Points, in no order, along strands that fork, close into loops and pass close to each other.
Two points are linked if the straight distance between their rows is under 30.1. Some points are linked to none.
(777): [  4 -19  16  -1   0   1 -11   6 -12  17 -16 -18  -8 -19 -11  -6 -17   4
 -12 -15  -9  12]
(175): [ 15  29  12  -7   9  -3  18  15  14   5 -11 -14  -9 -11   4   1   0   1
 -10  17   2  10]
(67): [  6   0  -8   1   7   9  -8  -9   8 -21   1  -7  -1  12  18  22   2 -11
   0   7  10  -3]
(115): [  3 -13 -10   9  10  -6  -2 -12  -2   8  -4  31   4   1   0   7 -15   1
  -6  16 -12 -14]
(737): [  9  11  -4  -4   8   4   2   2   5  -4 -15 -13   7   3  13   9  -3  -8
  -3   7  10 -17]
(528): [ -5 -28   5 -16   4  11  -9   1 -16   0  -4 -23   5 -15  -1   3 -21 -11
  -9 -19  -8   5]
(853): [  3 -23 -14   9  13  -5  -7 -18  -5   1   1  39  10   1   6  13 -20  -1
  -7  16 -14 -13]
(134): [-12  17   3   7 -19  -4   0   3   4   7   6  11   0  18 -12 -23  31   1
  19 -12  16   1]
(820): [ 12  39  23 -11   2   0  24  24  15   6 -11 -26 -14 -14   6 -12   9   1
  -3   8  12  17]
(947): [ -4 -26  11 -10   3   5 -13   2 -18   6  -2 -18  -7 -14 -10  -3 -21  -3
 -12 -22 -10  11]
(402): [ -5   4   8   9  -9 -11   8 -12  -2  -6  22  37 -15   0  -7  -2  13  20
   1  11 -12  14]
(587): [ -4 -10   5  -9 -11   0  -1  -7 -20 -10  27  -2  -8  -5 -12  -3   4  10
  -5 -18 -13  20]
(54): [  0  19  -1   0   2  -2   6  11  10  11 -16 -20   5   0  -1  -6   5  -7
   4  -2  11 -12]
(265): [ -1  -8 -16   2   8  -1  -8  12  -4  16 -26  -3  17 -17   3  -6 -18 -10
   3   2  -6 -21]
(396): [  5   6  -6   3   4   4  -5  -9   6 -23   8  -3  -9  13  14  18  10  -5
   1   7   9   5]
(773): [-14   2 -11  10  -8  -6 -15   3   0  19  -4   6  14  12  -8 -18   9  -7
  17 -17  13 -23]
(330): [  1 -18  -3 -13  -4  14  -7 -11 -10 -16   7 -24   9   3  10  11  -2  -6
  -5 -18   1   0]
(602): [  6  -2   6  -4  -2   3  11  -3  -3   1   1  -4  -4  -9  -5   4  -2   8
 -12   6 -16  15]
(477): [ -7  10 -11  12   5  -8 -12   6  11   0  -4  13  -1  24  -1  -2  10  -7
  24   3  21 -19]
(208): [  2   7   7   7   3 -11  11   2   5  20  -3  22  -9 -10 -17  -4  -5  12
  -7  18 -16   8]
(937): [  5   6   6  -3  -1   5   2   9   0  10 -11 -35  -2  -9  -4  -6  -2  -4
  -3  -8  -2   7]
(278): [ 10  26  21  -8   0   2  22  13  11   1  -4 -15 -16 -18   3   0   3   6
 -11  15  -3  17]
(526): [-4 20 -8  8  3 -5 -8 12 16 -7  4  4 -7 26  2 -1 17 -7 24  4 28 -8]
(692): [ -4   8  -3  12   1  -4  -1  -7   8 -22  23  20 -21  15   5  12  16   5
  12  10   2  14]
(11): [ -9   1   8  -3 -16   0   3  -2 -12  -5  20  -8  -6  -5 -14 -10  14  12
   0 -20  -8  18]
(589): [  6  -9  -4  -3   7   4  -1 -13   1 -11  -2   2   4   6  14  17  -2  -5
  -6   9  -1  -5]
(32): [ -8   6   1   4 -13  -6  -2   8   0  21   0  -6   3   0 -20 -22   8   2
   7 -14   0   5]
(1087): [ -4  11  11  10  -9  -7  12  -5   4 -12  20  33 -18   6   3   2  15  20
   5  12  -5  13]
(1038): [ -1 -14  -5  -5  -4   8  -9 -14 -10 -15  13 -13   4   9   3   8   3  -4
   0 -16  -1  -1]
(1068): [  0  -2 -12  11  10 -12  -2  -1   0  13 -12  31   7   4  -5  -1 -13   0
   1  15  -4 -23]
(848): [  4  21  -1   5  10 -17  10  14  11  18 -15  24   4   8 -10 -11  -6   4
   4  19  16 -15]
(209): [  7  31  15 -11  -8   2  19   8  10  -9   4 -16 -12  -4   4   0  20   5
  -3   4   8   9]
(930): [-14   3   9   0 -24  -2   1   4  -9   4  19  -5  -4  -3 -18 -21  18  13
   5 -24  -4  18]
(487): [  2   4  -4   6   5  -5  -2  -3   6   6   0  14   2   8  -1   3   0   2
   1   6   4 -13]
(658): [ -5  22   4   1  -3  -3   6  11   6  17 -11 -19   3  -1  -7 -16  12  -4
   7  -6   7  -2]
(229): [-10  23   4   1 -16  -2   7   7   5   8   0  -4   1  14 -11 -23  28  -2
  14  -8  13   0]
(344): [  1   5 -11  13  13 -14  -5   4   9   9  -8  34   2  11  -4   1  -8   5
   8  18   9 -23]
(547): [ 11 -17  -3   0  19  -3   6 -14   4  -4  -6  37   4   0  13  26 -24   1
 -17  33 -10  -4]
(985): [  7  20   5   2  11 -14  18  13  13  17 -12  21  -4  -2 -11  -8  -7   9
  -4  24   3  -4]
(665): [  3   6   4  -5  -5   6   6   2   1   0   1 -25   0  -6  -3   0   4   3
  -6  -7  -3   6]
(260): [  1  26  10  -1  -5  -1   8   6  11 -12   6   3 -11  11   6  -1  25   7
   8   5  20   6]
(805): [  3  19  27   0  -9   0  23  13   8   6  -1 -13 -18 -22  -2  -8   5  13
  -5   8  -9  24]
(1030): [ -2 -20 -21   1   3   8 -18  -5  -7  -6  -8   4  19  -2  13   1  -9 -12
   5  -8  -1 -25]
(717): [ -1  -3  -9   0  -2   8 -10  -4  -1 -10  -2 -23   8  11  12   5   9  -8
   8 -15  10 -13]
(544): [ -8 -30 -12 -10  -4   8 -16  -4 -20  -4   4  -9  14  -6  -1  -1 -18 -13
  -2 -26  -3 -12]
(745): [ -4   0  -9   9  -4   2 -15  -8   0  -7   7  -8   1  17   7   1  12  -5
  12 -12  12 -10]
(49): [  6  15  -7   6  15 -17   4  14  12   9 -14  26   7  13  -3  -4  -8   1
   9  20  22 -22]
(244): [ 12 -10  -3   5  18  -5   4 -17   5  -9   3  41 -10   5   8  24 -14   6
 -12  33  -8   4]
(366): [ -2   7   4  -8 -14   7   2   2  -4  -2   8 -29  -1  -3  -7  -8  13   3
   0 -17  -1   9]
(243): [-12  13   0  11 -13  -5  -3   5   6  -1   7  19  -7  24 -10 -16  28   1
  23  -1  17   5]
(546): [  0 -15   2  -8  -9   4  -3 -15 -20 -23  30  -3  -8   4   2   6   9   8
  -4 -15  -9  17]
(1056): [ -7  15   8  14  -7  -7   9   0  10 -23  27  29 -23  12   8  11  15  14
  10  15   1  18]
(387): [ -3 -38  -7 -12   8   9  -9  -6 -12   0  -5   8  19 -15   8   7 -30  -7
 -10   0 -14  -7]
(338): [  2   1   9  -6 -10   6  12  -8  -8 -17  18  -6 -10  -4   2   5  11  14
  -8  -4 -11  18]
(605): [-11   7  -6   4  -9  -4  -6   5   1  19  -6  -5  12   4 -13 -17   9  -3
  11 -13   7 -10]
(263): [-11   7 -11  12  -1  -8 -13  -1   5  10  -3  15   7  17  -6 -11  13  -4
  20  -7  14 -20]
(498): [  0   1  13  -5 -12   4  12   3  -6  -5  11  -9 -10 -12  -7  -2   2  14
  -9  -3 -17  22]
(821): [  2  -8   1 -12   1  14  -4   6  -6  -2 -16 -44  11 -11   9   5  -9 -12
  -5 -15   1  -3]
(367): [  3  10  10   7  10 -11   6  16   9  28 -21   0  -7 -15 -10 -14 -11   3
  -4  11  -4   4]
(511): [ -3  -3  -2  10  -4  -2  -3 -14  -2 -22  24  17 -16  12   4   9  15   7
   9   4  -7  15]
(753): [  3  -8  14   3   0   0  -1   7  -4  17 -15 -16  -9 -17 -12  -7 -11   8
  -9  -3  -9  14]
(94): [  6 -20  -6  -5  17  -1   4 -11   2   5 -10  29  11 -11   8  18 -27  -2
 -15  24 -16  -9]
(428): [ -8 -24  -9   1  -3  -3 -10  -7 -17   6  12   6   7  -3 -15  -4 -15  -1
  -7 -18 -11  -2]
(340): [  8  -4  -1  -4   5   5   5  -9  -1  -4   0  -2   1  -1   3   9  -3   1
 -10   7  -7   1]
(140): [-14   9  -7  13  -8  -4 -13   1   9  -2  10  14  -3  30  -7 -10  23  -5
  27  -6  17  -2]
(299): [ -5 -28 -16  -5  -1  10 -19  -4 -13  -7  -2  -6  21  -3   9   2 -11 -13
   2 -18   1 -17]
(903): [  6 -13   0  -6   6   7   5  -6  -4   1  -4  -7   7  -8   3   9 -16  -3
 -14   6 -12   2]
(520): [  3   8   2   2  -5   3   1  -8   3 -15  11  -3  -7   8   6   7  17   2
   1   2   3   5]
(804): [  0 -14  -2 -18  -1  19  -3  -2  -7 -13  -6 -39  12  -3  11  11  -7 -13
  -7 -18   3  -4]
(64): [  8  -1 -10  -6   8  10  -3   2   3  -6 -20 -18  13  -4  22  11  -5 -15
  -3   4   9 -22]
(586): [ -5   0   6  -8 -11   8  -6   5 -10   2   1 -36  -3  -6 -11  -8   3  -1
  -1 -26  -1  10]
(195): [ 11 -17  12   3  10  -1   5   0  -4  19 -13   2  -7 -18  -9   3 -22   9
 -19  13 -19  18]
(301): [ -5   8   8   9  -6 -15  12  -1   2  20   7  33  -8  -8 -22 -14   1  15
  -3  15 -16  11]
(235): [-12   2   5   3 -18  -2  -2   7  -4  17   9   1   1  -1 -22 -22  12   8
   6 -21  -2  13]
(34): [ -1 -26 -17   0  11   8 -17 -16   0 -17   0   9  11   7  26  19 -11 -15
   5   7   2 -10]
(931): [  3  -2  -2   2  -1   2  -4 -16  -3 -17  17   7  -9   8   4   7  13   9
   1   1  -5  10]
(890): [ -2 -36 -10  -8   8   4  -9 -13 -13  -5   3  10  16  -6   6   9 -21  -5
  -9  -5 -12  -5]
(810): [ 14  27   2  -5  10  -4  10  11  14  -1 -11  -7  -2   6   7   1   2  -2
  -3  13  19 -10]
(475): [-13   6  -8  11  -7  -2 -15  -4   5  -7  13   0  -1  24  -1  -4  23  -5
  22 -13  11  -4]
(92): [  3 -22  -1 -10   1   8  -4  -1  -9  -1  -6 -16  11  -9   4   8 -18  -7
  -9  -7  -8   0]
(551): [ -3   7  23   2 -15   0  16   8   0   5   6  -9 -16 -19  -9 -11   7  17
  -5  -4 -13  27]
(781): [  1  -7  -9  -9  -3  14  -8   9  -7   1 -17 -40  15  -9  12  -2  -6 -14
   5 -19   5 -15]
(694): [ 13  19   4   0   9 -10  13   6  11  -1   0  29 -11   5  -4   7  -2  13
  -4  27   5  -2]
(759): [  2 -18 -12   3   6   4 -10 -12  -3  -9  -5  10  12   3  14  12  -9  -8
   0   4  -2 -16]
(900): [  4  -9   1  -4  -3   5   2 -18  -9 -22  19   0  -5   3   7  15   7   8
  -7   1  -9  18]
(132): [  1 -29 -17   9  12  -3 -14 -20  -5  -9   6  31   8   7  11  14 -15  -5
   1  11  -8 -11]
(637): [  2  11   2   4   6  -9  11   3   7  18  -7  14  -6  -4 -11  -3  -5   6
  -5  15  -7  -2]
(76): [  9  34  16 -12  -3   3  18  17  14  -3  -5 -28 -10  -7   8  -4  15  -2
  -4   4  11  10]
(601): [  4   6 -13  -7   6   8  -4   9   2  -4 -24 -27  16  -6  21   2  -3 -18
   2  -3  12 -27]
(1017): [  4  20  11  -2 -10   4  11  -2   7 -14  10  -5 -12   1   6   2  21   9
   0   2   6  10]
(504): [ -2  -5   8  -3  -6   4  -6   9  -6  11  -8 -35  -3 -11 -10  -9  -5   0
  -2 -21  -2  10]
(1062): [  6  12  -4   1   6  -1   3   9   5   7 -19 -17   8  -5   5   0  -4  -8
  -1   2   5 -15]
(851): [ -5 -32  -8  -3   3  -1 -10 -14 -21  -3  15  13   9  -2  -5   2 -18  -5
  -8 -13 -10   0]
(216): [ -1  26   0   3  -2  -2   1  12  17 -14   8   2 -12  20   2  -2  21  -1
  19   6  27   3]
(992): [  3 -22  -1  -1  13   3   4  -7  -3  13 -10  17  11 -16   1  13 -31  -3
 -16  18 -20  -1]
(1071): [  2 -29  -3  -5  11   7  -5  -1  -8   7 -13   6  14 -19   5   9 -30  -6
 -11   7 -17  -3]
(953): [ -1  -7 -11  -5  -5  10 -10   2  -5  -3  -7 -28  14   0   8   2  -1 -13
   3 -17   6 -18]
(401): [ -7  27   5   0  -8  -6  11  14   8  15  -8 -10   2   8 -13 -24  19  -5
  11  -5  15  -2]
(36): [ -9 -23  -7  -2  -6   2 -15   1 -17   5   4 -10  10  -6 -12  -7 -14  -7
  -4 -27  -7  -6]
(416): [ -7   5  10  10  -9 -13  10  -6  -2  10  18  42 -10  -5 -17 -10   8  22
  -4  10 -17  13]
(136): [ 12  39  19  -8  10  -6  23  26  19  10 -16 -12 -10 -12   0 -13  -1   2
  -2  16  12  12]
(606): [ -5 -30 -22  10  15   1 -18 -16   0 -17   9  23   8  12  20  18 -14 -15
   9   8  -3  -8]

A fork is a point with three links, a tip a point with one. Leave the first point through the second and follow the links. Name the first fork or tip that comes.
(805) / (278) => (1017)
(134) / (229) => (601)
(601) / (64) => (1038)
(890) / (851) => (759)

How many points has the smallest loop of links through each point below? Write none if it is on no loop.
(344) => 25
(665) => 5
(602) => 10
(175) => 14
(526) => 17
(777) => none
